Each row is a point on a landscape with many peaks, with its height.
A climber steps from a point to the highest of its 2 nearest points, and stops where none of them is higher. Distance is the straight distance between rows; heights are no part of it.
Z886 height 5.39: [ 63 159 129 175  91 167 184 151 136 168 127 111 160 150 108 126 140  69
 144 109 121  85]
Z550 height 3.73: [154 131 115 107 137  97 133 110  88 110 110 107 138 114 109 154 164 144
 116 153 126 122]
Z750 height 5.03: [122 158  90 119 112  90 188 125 149 136 139 146 130 131 106 107 154 126
 147 159 162 138]
Z162 height 6.04: [111 111 156  74 124  91 106  92  83 135 110 126 152 120 102  76 128  66
 173 143 140 133]
Z264 height 3.05: [140 169 131 133 125 163 100 121 123 157 172 105  79  96 119 176 126 121
 161 111 113 120]
Z957 height 4.55: [157  86 138  74 122 127  82 103 132  84 127 134 167 173 138 126 128  93
  66 150 129 145]
Z973 height 6.16: [ 93  92 120  61 130  77 159 120 111  60  96 166 134 120 114 111 121 108
 146 167 137 157]
Z163 height 4.79: [153  73 154 189 137 109 126 184 150 128  75 150 122 123 179 111 109 194
 110 139 135 137]
Z145 height 0.56: [160 173 133 150  96 119  83  71 128 176 154  97 186 142 101 102 153  84
 133 139 158 105]
Z165 height 0.75: [131 158  99 146 135 149 157 108 195 110 141 134 136 158 136 175 168 117
  85 156 146 151]
Z603 height 4.81: [125 177 109 147 126 159 153 128 166 179 181 126 112 144 136 138 150 124
 136 113 146 123]
Z563 height 6.29: [126  76 161 145 130 137 115 169  88 132  89 120 105  93 129 129 105 139
 130  92  93 113]
Z446 height 5.05: [150 124 110  89 153 125 105 134 175 138 182 170 106 140 117 120 130 137
 130 110 169 168]
Z771 height 4.82: [ 95 103 133 148 124 152 133 156 143 149 153 131 124 122 125  90 121  55
 125  75 148 126]
Z608 height 5.41: [ 65 175 141  76 123 162 177 123 138 100 122 119 127 136 104 158 151  63
 145  99 124  88]
Z633 height 5.56: [117 143 152 109 119  76 107 101  74 155 114 149 176 115  97  50 144  87
 193 149 149 136]
Z135 height 4.59: [121 136 112  24 159 127 154 113 116  90 151 142 120 158 135  95 142  94
 137  98 141 141]
Z818 height 4.85: [107 118 115  97 137 131 144 132 120 138 159 156 115 113 126  59 116  92
 157  77 152 129]
Z189 height 3.56: [142 159  86 179  98 108 125 104 144 200 202 133 139 118 138  93 125 186
 146 135 149 157]
Z357 height 0.37: [141 164 109 166 103 144  92  86  87 158 178  68 139  96 130 192 136 170
 147 147  85  84]
Z912 height 3.53: [158 149 125  99 136 127  92 108 107 129 150 105  92  95 101 184 128 137
 155 131 116 115]
Z205 height 5.37: [ 97 179 123 186 100 161 164 128 161 151 134 113 128 149 107 164 163  99
 125 136 127 107]
Z863 height 5.57: [116 160 111 143 121 120 153 114  39 185 155  70 138 109 125 105 153 152
 160 116 124  81]
Z31 height 5.00: [159  92 143 153 138 105  97 144  92 166 143 142  79  88 140 121  87 215
 155 140 113 147]
Z720 height 6.45: [ 99  93 131  63 113  84 132 103  71  88 100 125 163 120 116  77 131  88
 147 153 141 135]
Z593 height 2.96: [144 156  82 185  96 116 158 108 129 146 148 101 151 124 139 137 137 155
 119 172 139 111]
Z495 height 3.70: [184 113 119  89 139 122  80 101 106 126 156 122 123 130 123 118 147 135
 113 128 142 143]
Z320 height 2.40: [131 154 135 104 127 115 103 100 161 142 157 136 179 150 106  85 148  58
 145 142 174 142]
Z281 height 2.61: [132 197 127 157 112 149 100 112 158 172 174 122 112 128 105 165 131 110
 173 125 130 104]
Z306 height 4.92: [129  88 132  74 154  96 138 149  93  85  71 147 104 105 130 114 119 144
 137 130 117 138]
Z198 height 5.53: [125 137 119 104 160 123 165 170 125  80  74 138 102 101 142 175 125 143
 119 111 112 125]
Z836 height 5.06: [ 91 170 125 126 110 170 172 132 121 131 115  98 131 136 108 170 140  82
 139 122 112  67]
Z949 height 1.53: [114 212 155 158  77 112 117  91 113 183 136  94 136 118 102 147 140 120
 209 165 122  77]
Z345 height 6.67: [112  66 165  96 150 141  80 133 175  32  82 172 129 175 171 124  97 107
  78 127 110 139]
Z795 height 4.75: [114  92 140 116 138 100 166 179  97 102  89 158  78  90 122 115  94 153
 161 135 129 143]
Z292 height 5.51: [ 59 132 114  34 130  89 164 108 108  75 143 173 150 148 134  41 103  81
 142 116 147 140]
Z319 height 5.88: [134  82 138  52 141 108  97 114 144  76 117 159 113 135 122 109 117 100
 132 134 139 152]
Z816 height 5.25: [176 102 144  96 180 119 128 170 142  81  43 145 105 148 188  72 123 196
 114  95 132 121]
Z851 height 4.37: [157 141  96 155 148 131 133 136 170 145 158 127 105 118 152 153 137 192
 104 138 132 142]
Z878 height 3.90: [ 94 197 146 108 105 112 140 107 111 145 101 101 153 132  87 132 150  75
 185 148 130  82]
Z380 height 5.66: [147  94 146 158 110 142  55  99 102 134 115 118 147 115  99 163 118 102
 122 141 109 135]
Z274 height 3.96: [141 106 109 106 149  95 181 146  95 119 117 168 120 125 114  69 130 171
 157 131 150 153]
Z285 height 6.32: [ 77  84 131 107 121 126 120 122 160  75 114 172 142 144 130 107 104  55
 103 128 139 135]
Z600 height 4.94: [ 75 103 119 101 142  91 198 161 123  70  83 168 116 104 127 101 112 133
 134 132 146 141]
Z880 height 2.15: [130 155 163 135  93 136  72 102 163 167 150 123 172 144 104 100 126  43
 133 132 151 138]
Z223 height 0.85: [129 142 113  60 143 155 137 108 158  75 154 121 143 173 144 144 171  75
  89 118 130 137]
Z30 height 1.93: [124 113 154 125 113 155  58  95 128 148 144 113 161 136  97 117 123  50
 117 111 133 127]
Z629 height 2.13: [ 93 214 112 156  89 129 199 132 109 200 162 102 117 120 140 115 143 157
 185 132 125  81]
Z122 height 4.89: [154 119 142 173 118 124  93 138 145 168 159 162  79  99 141 118  98 210
 148 140 129 174]
Z646 height 5.92: [123 101 122 132 117 138 138 124  83 114  95  89 198 152 113 131 139  87
  88 150 106 117]
Z444 height 2.48: [104 189  89 158 103 120 188 122  96 165 157  89 121  97 138 141 138 180
 163 161 121  94]
Z185 height 0.76: [133 155 105 109 166 155 179 147 146  97 128 107 118 153 150 171 163 126
  68  98 119 121]
Z296 height 5.15: [162  97 146 106 165 131 129 170 124  81  62 123 109 135 189 119 115 167
  80  93 111 110]
Z211 height 5.52: [135 150  73 147 130  88 177 119 140 133 149 155 112 117 122 134 153 177
 156 175 144 152]
Z978 height 6.94: [155 134 121 168 111 167  74 102 152 149 156 109 168 156 100 179 139 101
  56 132 121 113]
Z213 height 6.61: [ 73 123 118 112 118 122 180 128 144  74  96 159 160 138 120 146 130  79
 109 167 132 134]
Z200 height 6.60: [118  66 159  75 157 130  80 118 187  41 125 194 106 175 158 114  94 107
 108 106 131 150]
Z699 height 4.86: [178  87 129 103 151  77 134 143 120  97  83 143 135 136 150 104 133 177
 102 157 138 150]
Z479 height 6.10: [104  95 126 100 114 105 128 109 130 104 125 143 162 152 124  80 126  55
 125 147 146 152]
Z310 height 5.35: [143 117 123 142 156 133 125 148 185  83  79 143 135 148 164 156 139 153
  58 123 118 163]
Z55 height 4.48: [146 174  87 169 113 126 132  93 154 175 203 117 135 124 133 134 145 171
 112 143 163 122]
Z521 height 5.55: [142 108 136 152 124 106 123 141  72 154 115 116 101  84 135 118 103 179
 159 128 116 130]
Z107 height 4.31: [157  64 157 156 152 160 105 170 135 134 105 127 122 153 174 103 111 165
  57  77 123 119]
Z530 height 3.42: [175 125 122  87 135 101 103 103 127 145 161 147 138 133  97  87 141 119
 142 119 158 161]
Z94 height 6.20: [152  84 158 140 129 125  55 125  78 132 118 102 113 102 104 146 122 134
 132 112 101 125]
Z833 height 5.27: [145 131 129  75 180 110 157 158 104  63  42 123 118 107 148 144 124 159
 109 106 121 118]
Z713 height 6.37: [ 89 132 110 103 144 112 204 139 131  72  82 140 137 128 140 151 146 117
  92 140 130 120]
Z662 height 3.65: [142 172  99 117 159 110 159 133 136  98  98 126  92  95 134 197 117 184
 131 144 109 148]
Z76 height 5.18: [135  81 145 102 168 129 154 184 155  80  66 155 116 170 211  56 124 177
  88  92 141 121]
Z39 height 6.12: [ 90 147  94 110 150 137 195 130 180 117 167 167 114 150 138  99 160  97
 125 105 164 159]
Z602 height 4.88: [162  69 145 170 129 111 112 158 141 105  53 133 142 135 158 110 101 160
  85 148 122 148]
Z991 height 4.66: [167 120  97 120 150 110 139 131 145 156 175 170  92 142 112  88 138 164
 120 117 156 158]
Z611 height 3.93: [123  97 141 185 129 160 108 164 148 136 105 130 127 133 134 157 100 115
  84  99 108 130]
Z577 height 3.45: [151 127 135 151 117 142  65 110 184 190 192 143 112 118  95 137 119 132
 133 101 173 170]
Z857 height 3.50: [155 124 111 159 131  91 140 112 102 127 109 100 141 109 131 145 132 186
 106 166 116 132]
Z216 height 6.39: [ 93 101 142 150 123 157 158 149  90 107  82 110 148 129 113 140 110  80
  93 111  91  96]
Z698 height 4.78: [138 163 115 133 114 130 131  93  75 171 150  69 142 124 113 113 165 104
 144 129 132  82]
Z817 height 6.25: [116  84 153 188 104 122  93 144  61 163 108 113 121  93 117 125  94 166
 159 175  95 146]
Z99 height 4.54: [176 123  83 124 130  98 130  98 130 125 160 119 158 153 134 127 156 151
  86 155 146 150]
Z307 height 6.48: [ 71  84 140  78 137 127 114 102 173  45 140 183 120 173 164 103 104  71
 108 124 139 159]
Z349 height 4.76: [133  76 137 161 126 107 118 156 147 105  90 148 130 123 134 138 112 130
 114 152 121 152]
Z455 height 4.63: [136 118 136 185 129 113 164 188 133 132  76 118 115 104 169 122  92 191
 112 130 119 145]
Z14 height 0.21: [113 169 114 175 111 152 142 109  63 144 144  69 140 100 144 183 143 161
 146 136  66  73]
Z407 height 2.68: [131 105 119 103 153 132 170 151 101 119 118 123 103 115 143 120 134 154
 118  95 132 119]
Z433 height 5.79: [107 126 117  88 162 133 146 153 154  65  98 165 100 117 117 154 118 108
 130 113 133 139]
Z606 height 6.18: [ 80  99 152  87 125 107 148 119  57  89  78 112 168 119 109 118 139  73
 136 165 118 109]
Z958 height 6.15: [ 99 102 137 117 145 159 166 169 116 102  81 120 127 117 146 146 119 113
  87  88  97 105]
Z909 height 5.74: [ 50 146 142 141  83 132 185 144 118 133 102 126 162 132 109 117 140  63
 143 140 135  83]
Z715 height 1.62: [ 71 203 126  57 161 141 178 120 180 102 165 161 127 161 126 104 160  69
 151  86 158 124]
Z429 height 3.21: [152 126 120 165 147 134 131 164 106 143 127  98  91  89 181 162 105 202
 109 107  87 124]
Z463 height 5.49: [115 151  98 124 141 124 175 145 169 147 177 152  93 124 129 128 143 131
 144 108 149 146]
Z364 height 6.13: [ 79 117 128 140 108 166 133 124  79 119  77  96 180 144  97 134 142  61
 102 133  90  88]
Z137 height 0.70: [142 149 118 145 154 167 147 135 160 134 162 102 119 151 138 165 165 120
  82  85 133 119]
Z239 height 2.99: [104 131 119 216  71 127 156 129 120 170 150 112 131 103 144 129 122 130
 153 162 129 136]
Z246 height 4.95: [ 92 195 114 167  91 162 159 127 139 155 137  85 127 136 109 182 143 105
 155 135  99  70]
Z443 height 3.03: [121 125 120 143 121 164 122 121 142  83  68 132 168 163 102 187 130  91
  62 147  81 136]
Z496 height 5.23: [151  94 159 175 119 149  81 140 101 142  97 108 118 102 140 166  88 185
 122 128  83 132]
Z33 height 3.48: [121 176 122 126 109 115 143 118  81 176 155 119 115  84 105 109 128 128
 219 110 134 107]
Z128 height 4.77: [164 154 104 170 129 146  95 126 159 131 147 115 126 129 154 193 133 199
  70 126 125 129]
Z494 height 6.24: [112 135 120 144 128 141 137 138 170 119 123 149  95 115 115 168 127 113
 141 137 129 144]
Z210 height 0.90: [ 96 113 133  64 125 143 116  94 159  82 145 126 160 166 139 114 145  45
  87 132 120 154]
Z191 height 5.22: [123 137 144 150 101 161  65 100 129 128 122 118 140 137  80 186 129  80
 123 161 104 109]
Z823 height 5.19: [ 76 120 127  67 126 119 174 135 105  96 136 158 128 132 121  58 115  75
 148  88 147 124]
Z330 height 4.06: [151  90 146 164 120 158  63 121 139 174 166 114 126 118 129 150  97 149
  82  97 135 126]
Z93 height 6.85: [164  82 168 131 156 157  78 158 193 104  79 158 131 185 175 133 107 160
  63 110 133 143]
Z73 height 4.46: [107 130 139 105 139 128 141 135  66 115 115 103 109  81  94 158 133 120
 158 128 112 106]
Z974 height 5.87: [125  78 140 162 122 105 110 135  82 137  87 121 133  99 116 121 119 129
 141 162 101 138]
Z363 height 5.36: [174 126 139 134 176 124 131 189 180 100  58 150  90 147 196 107 121 213
 103  95 138 138]
Z924 height 4.30: [137 152 114  91 133 133 142 103  61 133 134  87 141 134 110 117 164 103
 138  95 126  87]
Z597 height 4.42: [111  80 144 127 124 176 109 133 161  95 119 129 163 184 154 131 125  71
  47 113 115 137]
Z3 height 3.94: [125 171 130  92 127 129 127 114  75 140 134  93  99  92  90 139 139 123
 202 114 124  97]
Z437 height 4.25: [ 81 189 137  52 118 112 160 111 103 122 112 114 163 134 100 105 158  79
 170 133 142  88]
Z483 height 6.26: [153 148 108 173 116 157 109 107 153 133 131 121 153 147 112 180 148 144
  88 158 117 118]
Z340 height 1.79: [120 192  94 162 110 147 177 132 118 202 194 117 110 118 144 103 137 157
 183 109 136 114]
Z520 height 5.48: [145 142  96 159 107  88 154 117  80 188 151 116 160 122 101  42 143 143
 163 140 153 148]
Z587 height 5.65: [145  66 144 125 138 104 119 140  71 102  80 101 144 121 120 115 132 132
 108 145 106 130]
Z52 height 6.70: [119 164 106 148 102  95 166 121  59 194 149  90 162 110 111  64 150 149
 180 128 140  98]
Z315 height 1.80: [ 79 224 159 153  74 140 122 100 119 180 154  92  99 102 126 159 120 146
 227 156  97  81]
Z462 height 4.19: [180  93 134  78 175 127  97 127 124 132 155 162  92 152 120  92 123 161
 120  77 144 134]
Z25 height 2.42: [ 92 182 129 202  56 121 132  93 113 194 189  93 139 107 164 138 109 181
 185 187  87 101]
Z368 height 4.74: [175 115 134 163 125 130  75 134 117 152 127  97 108 117 153 157 105 212
 106 114 123 133]
Z475 height 1.75: [101  87 142 137 100 128 112 126 119 125  98 139 143 115 108 124 120  77
 124 154 133 137]
Z953 height 1.98: [125 227 142 118 122 121 138 117 172 167 164 121 115 141 112 117 146  86
 198 112 155  97]
Z42 height 2.75: [101 160 119 208  76 145 156 115 129 188 182 110 131 111 154 146 107 169
 149 161 101 115]
Z280 height 5.14: [131  68 161 104 173 155 115 161 183  58  83 160 113 190 211  72 109 156
  82  76 145 110]
Z972 height 4.21: [126 165 135 139 106 106 114 130 100 198 163 131  96  76 105 110 101 143
 222 131 135 147]
Z827 height 0.98: [ 86 154 130  58 129 142 145 107 158  92 160 127 159 168 147  95 140  34
 134 123 136 130]
Z124 height 5.08: [159  51 157 141 122 138  77 132 150 146 149 139 158 151 146  92 103 143
  82 112 164 143]
Z138 height 4.28: [157 108 105  82 138 105 145 102 137 104 156 132 151 170 141  94 157 115
  90 143 142 161]
Z40 height 0.79: [169 210 122 117 114  94  83  59 129 165 158  79 176 146 105  93 161 110
 173 147 150 104]
Z524 height 1.44: [126 175 125 164  96  97 119 110 138 159 152 128 145 118 103 110 145 118
 172 166 144 128]
Z341 height 3.95: [179 119 114 136 127 109  67  79 107 136 143 116 152 125 103 154 149 150
 109 152 145 138]
Z560 height 5.82: [118 141 116 153 106 155 131 120 154 123 112 126 148 145 107 171 150  95
 106 146 116 118]
Z856 height 5.34: [151  75 146 162 115 125  87 147 148 178 147 158 107 114 129 104  95 169
 134 133 143 164]
Z123 height 6.14: [123 147 127 120 128 117 119 149 178 148 166 179  81 106  95 115 126 124
 195 136 156 159]
Z810 height 5.77: [128  98 138 197  97 143 109 134  91 159 131  96 130  98 130 149  97 148
 133 149  95 130]
Z343 height 4.03: [150 136 139 104 152 134 107 121  72 103  99 112  91  83 103 194 125 148
 147 131  90 107]
Z258 height 2.97: [137 141 137 176  97 167  61  93 109 189 188  94 101  99 134 175  89 166
 152 133  90 121]
Z650 height 4.72: [121 133 136 129 139 131 123 157 111 121 115 144  59  79 136 180  96 149
 155 106 101 141]
Z112 height 0.80: [138 135 110 103 168 148 144 113 173  86 151 136 121 161 147 171 162 120
  77 118 146 145]
Z820 height 4.26: [141 149 111  63 156 144 126 111 134 117 180 126 121 145 117 118 151  85
 140  83 142 123]
Z151 height 0.68: [126 154 102 129 124 129 136 111 201 126 153 152 142 157 113 153 178  87
 118 170 168 153]
Z65 height 5.21: [168 127 112 148 150 129 108 123 161  88  71 117 148 155 149 183 143 146
  33 138 100 139]
Z541 height 4.69: [118 172 145 179  81 173  67 103 144 162 147 120 137 129  85 198 117 113
 133 165 102 108]
Z305 height 4.91: [118 136 127 151 127 106 146 128  48 135 111  93 110  83 113 150 134 164
 161 138 105 110]
Z785 height 1.69: [100 115 139 125  94 116 109  95 115 119  97 118 184 137  90 113 140  64
 142 176 135 127]
Z666 height 5.68: [143  78 168 132 133 139  88 154 164 137 130 165  91 118 123 121  99 137
 128 106 141 150]
Z776 height 0.52: [142 149 109 162 111 139  89  94 100 146 157  82 157 120 109 165 143 152
 114 120 110 107]
Z473 height 4.17: [123 123 104 129 148  83 193 165 103 125 110 138 110  96 126 109 129 187
 148 150 129 148]
Z631 height 1.59: [120 162 137 130  96  95 112  80 113 142 124 114 170 137  94 112 156  87
 172 179 145 121]
Z155 height 1.27: [136 188 125 141 100 101  99  77  93 173 160  88 143  99 105 133 146 143
 208 164 105  98]
Z861 height 6.56: [ 98 120 107 100 169 116 188 140 172  83 133 162 120 157 144 111 153 128
 100 131 152 156]
Z931 height 3.60: [146 128 140 173  99 156  57  97 138 199 192 109 130 112 117 169 104 160
 118 109 129 132]
Z460 height 5.33: [148 150 114  73 157 144 130 119 112  95 131 110 117 124 117 183 153 118
 121 100 114 106]
Z806 height 5.93: [135  69 145 143 132 135  99 155 115 139 122 141 102 108 115  96  97 113
 134  97 124 130]
Z988 height 1.83: [120 154 151 191  98 158 129 128 130 154 156 129  82  82 157 201  78 189
 146 161  76 155]
Z673 height 5.17: [153  53 137 120 135 110 109 141 114 148 141 150 138 143 144  65 118 129
 108 113 156 138]
Z134 height 5.91: [143 128  94 150 145  98 174 137 176 107 133 154 124 129 140 138 153 172
 116 168 144 164]
Z819 height 4.29: [184 108 113 150 127 119  60  98 104 151 157 107 130 108 127 147 124 181
 125 133 116 121]
Z178 height 5.38: [161 101 127 122 143 140  91 136 168 136 160 147 104 146 119 142 134 153
  97 125 156 158]
Z803 height 6.01: [120  63 136  85 143  89 114 121 129  61  96 175 135 140 122 117 108 120
 124 164 126 163]
Z788 height 5.26: [156 155 105 166 110 130 101  96 154 180 192  97 155 147 131 142 150 124
 115 133 151 116]
Z685 height 4.99: [184  46 154 148 130 105  89 133 128 143 124 124 147 143 148 103 114 177
  79 145 154 146]
Z688 height 3.78: [116 124 135 182 127 191 126 179 116 126 103 108 118 117 141 178  97 124
  92  84  70 107]
Z914 height 4.27: [136 173 111 104 136 157 139 111 160 142 182 128 120 156 118 137 161 100
 137 101 163 128]
Z985 height 5.16: [130 110 121 126 120  83 138 113  78 153 135 138 146 116  97  55 135 119
 171 162 152 149]
Z826 height 2.07: [115 169 138 203  81 153  97 108 133 155 160 114 112  96 133 207  87 175
 146 179  70 124]
Z755 height 4.24: [133 154 140 165 108 136  74 121 150 198 183 134 105 105 100 114  93 112
 170 118 162 157]
Z964 height 5.02: [160 143 117  50 168 124 131 114 119  58 117 134 105 128 116 161 142 118
 124 127 122 135]
Z930 height 4.93: [179  63 154 121 144 111 107 155 139 103  93 141 143 150 157  91 113 152
  84 137 133 128]
Z866 height 6.30: [136 112 124 158  94 132 112  96  86 148 130  75 194 145 104 113 151  87
  97 138 118 104]
Z95 height 2.06: [ 80 193 142 167  80 122 122  78  87 190 167 101 120  98 149 143 120 164
 225 178  74  77]
Z674 height 4.36: [133  52 149 140 142 169 111 155 150 114 125 140 140 168 165 107 114 105
  61  80 122 126]
Z102 height 5.71: [113 144 129  59 139 162 146 120 124  78 115 119 130 143 114 162 145  68
 112 101 119 100]
Z528 height 5.67: [154 123 116 153 176 115 147 156 207 103 111 160 112 145 158 137 146 198
  95 142 145 176]
Z728 height 1.82: [107 101 153 169  90 139  85 118 124 154 126 117 165 125  86 117 124  72
 124 138 135 128]
Z575 height 2.25: [118 232 136 133 113 141 112  99 168 177 159  94 126 135 109 148 147  93
 190 121 125  68]
Z335 height 4.73: [192 105 109 116 145  92 120 108 129  93 117 131 147 153 134 120 149 181
  81 159 142 158]
Z885 height 2.69: [141 194 112 108 121 103 129 101 142 149 151 149 156 138 109  75 147  94
 172 136 171 135]
Z592 height 4.83: [139 115  98  24 176 119 142 127 132  71 132 156 100 152 142 130 144 133
 115 112 133 151]
Z188 height 4.65: [189  84 125  93 155 118  98 103 136 102 117 113 142 167 139 139 137 141
  60 155 134 143]
Z896 height 1.03: [158 183 114 110 114 105  86  68  99 158 172  90 145 116  91 124 168 129
 183 147 139 105]
Z615 height 3.25: [154 140  91 177 110 107 121 113 113 135 163 101 124 103 145 151 123 202
 119 159 125 127]
Z792 height 0.64: [150 143  97 149 125 162 120 114 122 141 163  94 143 143 132 161 136 122
  87  98 128  97]
Z388 height 5.47: [132  81 135 102 126 116 116 124  78 118 109 108 147 127 120 103 140  83
 110 119 129 108]
Z693 height 5.07: [ 78 146 143 158 102 162 161 151 137 166 143 109 132 128 119  97 132  51
 146  85 142 100]
Z32 height 5.98: [ 49 111 151 117  93 116 187 131  88 100  67 122 186 125 100 114 139  68
 128 154 121 100]
Z564 height 3.97: [ 83 158 138 129  95 146 168 130  63 176 124  88 127 117 104 122 129 108
 184 110 123  79]
Z393 height 4.47: [130  87 137 106 137 144 119 121 137  79  91 125 167 172 143 138 131  81
  43 148 111 145]
Z218 height 3.62: [ 87 147 147 114 100 144 136 111  85 137 112  98 153 129 101 123 140  68
 164 123 119  92]
Z435 height 1.29: [110 209 120  75 136 121 178 108 156 139 148 118 159 161 114  69 150  65
 175 114 160 106]
Z671 height 5.50: [151 109 145 130 171 120 131 168 198  77  65 159 119 145 182 123 130 191
  83 118 136 165]
Z238 height 3.22: [125 112 127 192  80 121 147 147 129 166 145 136  98  92 129 122  91 167
 155 160 124 154]
Z477 height 2.88: [128 141 119 138 156 133 182 168  88 141 123 101  94  90 155 147 126 176
 123  93 100 113]
Z904 height 2.44: [134 163 122 164 109 156  80 104 137 155 162 108  99  95 125 212 114 171
 125 138  89 118]
Z160 height 4.33: [102 128 133 164  96 142 155 147  79 168 129 104 120 106 119 137 124 106
 161 121 119 110]
Z104 height 2.76: [113 161  85 191 111 105 192 120 119 143 139 108 119 112 150 136 130 184
 129 164 122 124]
Z667 height 5.11: [ 99  76 150  89 171 145 136 156 180  35  86 160 130 197 217  75 112 134
  66  94 122 146]
Z832 height 5.31: [136  72 124  92 133 108 140 135  83 114 134 133 149 136 125  61 123 109
 111 108 141 127]
Z497 height 5.13: [178 107 123 147 148 136  91 124 176 123 128 126 132 128 132 177 135 178
  71 133 133 146]
Z970 height 4.11: [149 158 127 141 144 125 131 141 129 120 125 112  71  81 140 192 108 199
 157 134  91 144]
Z926 height 3.17: [136 151 111 141 135 139 132 123 125  85  66 115 152 127 115 207 125 130
  82 147  75 123]
Z91 height 1.77: [105 207 127  67 145 145 156 123 179 139 167 139 106 145 105 120 167  79
 186 103 152 108]
Z950 height 1.11: [106 185 111  46 137 123 167 109 135 128 161 114 160 172 145  85 172  56
 131 111 160 118]
Z839 height 4.22: [177  79 152 144 137 157  88 136 121 149 134 112 131 146 143 139 117 148
  69  87 118 126]
Z322 height 4.40: [109 121 112 155 150 112 205 178 134 130 101 130 109  92 148 137 113 172
 132 128 122 147]
Z425 height 4.32: [174 125 102 144 154 132 130 158 166 143 158 153 101 139 147 111 136 205
 100 113 160 152]
Z975 height 5.86: [ 77 106 124  62 120  90 134 100 111  63 129 163 163 166 132  69 117  71
 131 158 137 160]
Z78 height 5.62: [154  95 144  90 136 130  93 117 138 101 122 146 111 130 107 162 126 114
 122 131 124 153]
Z821 height 4.04: [102 107 129 206 107 172 129 157 153 137 113 146 150 142 102 161 116 105
  82 144 102 130]
Z920 height 5.28: [114 162 138 138 114 130 108 133 144 186 159 157  89 105  91  99  98 108
 212 122 138 161]
Z230 height 5.95: [ 95 111 125  85 152 166 158 143 127  82 107 127 123 150 147 151 130  81
  89  75  99 109]
Z813 height 5.12: [118  72 138 120 150 122 178 188 133  90  62 142 132 140 179  80 104 149
  91 104 123 124]
Z451 height 6.69: [172  58 172 147 143 117  83 153  83 125  95 122 102 102 120 119 105 168
 130 116 104 125]
Z906 height 4.97: [138 115 133 168 120 106 120 147 156 173 177 172 108 123 117  85 114 150
 157 120 163 174]
Z152 height 4.56: [109 108 144 124 119 130 109 133 138 162 151 144 139 128 117  61 102  79
 152  96 168 139]
Z326 height 5.40: [145  94 179 129 150 141  83 169 154 126 103 164  73  92 152 142  81 168
 143 109 118 146]
Z512 height 5.09: [140  99 123  69 157  95 144 148  86  65  46 122 135 129 140 118 123 142
 103 140 101 118]
Z877 height 6.27: [133 136  90 100 147 104 186 132 139  81 120 147 134 134 132 140 161 139
 108 153 143 139]
Z927 height 4.90: [147  64 185 142 154 145  88 175 157 101  54 160 122 153 183  88  80 155
 106 101 143 123]
Z663 height 3.98: [138 152 118  93 132 109 127  87  46 117 131  75 139 119  99 152 163 138
 140 139 126  99]
Z177 height 4.20: [158 156 102 172 110 112 128 124 156 207 200 170 128 125 116  70 116 155
 157 133 173 171]
Z835 height 6.35: [ 68 129 131  72 119  89 173 113 122  83  91 159 154 128 104 116 139  78
 147 171 138 127]
Z610 height 4.38: [189  78 145 118 158 117  88 145 112 147 128 153  86 115 129  97 108 180
 126  92 152 142]
Z580 height 4.23: [110 136 131 195  90 171 105 134 141 154 127 130 122 128 102 183 106 114
 125 152  99 122]
Z428 height 6.74: [144  99 159 119 181 154  88 152 214 101 117 167 102 162 164 149 121 151
  73  94 137 150]
Z311 height 6.75: [136  78 159  96 156 148  92 147 181  79  83 145 137 174 178 129 116 118
  50 104 107 137]
Z362 height 3.54: [122 126 146 165  95 126 115 134 105 183 169 133 103  96 127 133  93 139
 185 137 120 146]
Z944 height 4.80: [ 64 100 117 108 114 109 192 154 114 118  99 149 132 101 121 105 115 104
 144 125 146 128]
Z470 height 4.62: [ 88 111 129 159 105 125 182 147 128 144 118 135 123 103 126 115 127 114
 146 133 131 125]
Z342 height 1.48: [ 61 193 122  42 132 134 191 122 146 120 151 157 147 163 124  59 148  71
 172  93 162 113]
Z427 height 5.10: [137 104 157 126 159 149 104 171 133 107  92 138  70 104 129 165  81 128
 147  86  98 132]
Z247 height 5.97: [ 83 127 122 137 143 140 147 153 171  76  85 164 112 105 115 183 125  98
 130 144 110 135]
Z979 height 3.06: [156 167 103  64 146  94 131 100 114 141 156 171 145 139  82  66 145 109
 182 120 163 150]
Z467 height 3.52: [137 120 120 176 124 163 128 149 117 148 125 108  99  98 153 164 108 155
 115  94  81 118]
Z154 height 3.38: [153 159 111 137 140 115 127 116 138  83  93 112 120 101 119 207 132 157
 107 155 108 138]
Z976 height 4.64: [100 168 117  83 130 106 172 111 129 124 133 138 133 138  97 112 154  95
 158 144 143 120]
Z696 height 4.60: [172  88 141 127 147 128 102 180 106 154 132 154  85 110 155  88  90 212
 152 102 125 140]
Z919 height 5.04: [ 92  84 127  93 158 111 202 168 121  84  88 151 132 123 146  69 117 133
 111 101 140 128]
Z373 height 6.68: [121 134 116 107 148 114 140 145 189 101 142 175  81 122 102 148 134 127
 165 134 151 169]
Z734 height 6.09: [136 143 121 164  98 163  86  90 138 176 170  89 186 164 117 138 138  92
  96 120 138 109]
Z79 height 5.01: [161 101 174 142 153 144  97 182 140 105  48 134  92 127 177 115  84 173
 106  82 112 110]

Call two points neighbours if one is among the 2 nearest of the other. Go from one point of each pair to the other, from neighbour to neighbour, staying as high as possible. Name the lowest point that can't be avoided.
Z52 / Z671: Z152
Z216 / Z861: Z820
Z93 / Z671: Z927
Z213 / Z861: Z877
Z866 / Z216: Z646
Z52 / Z720: Z985
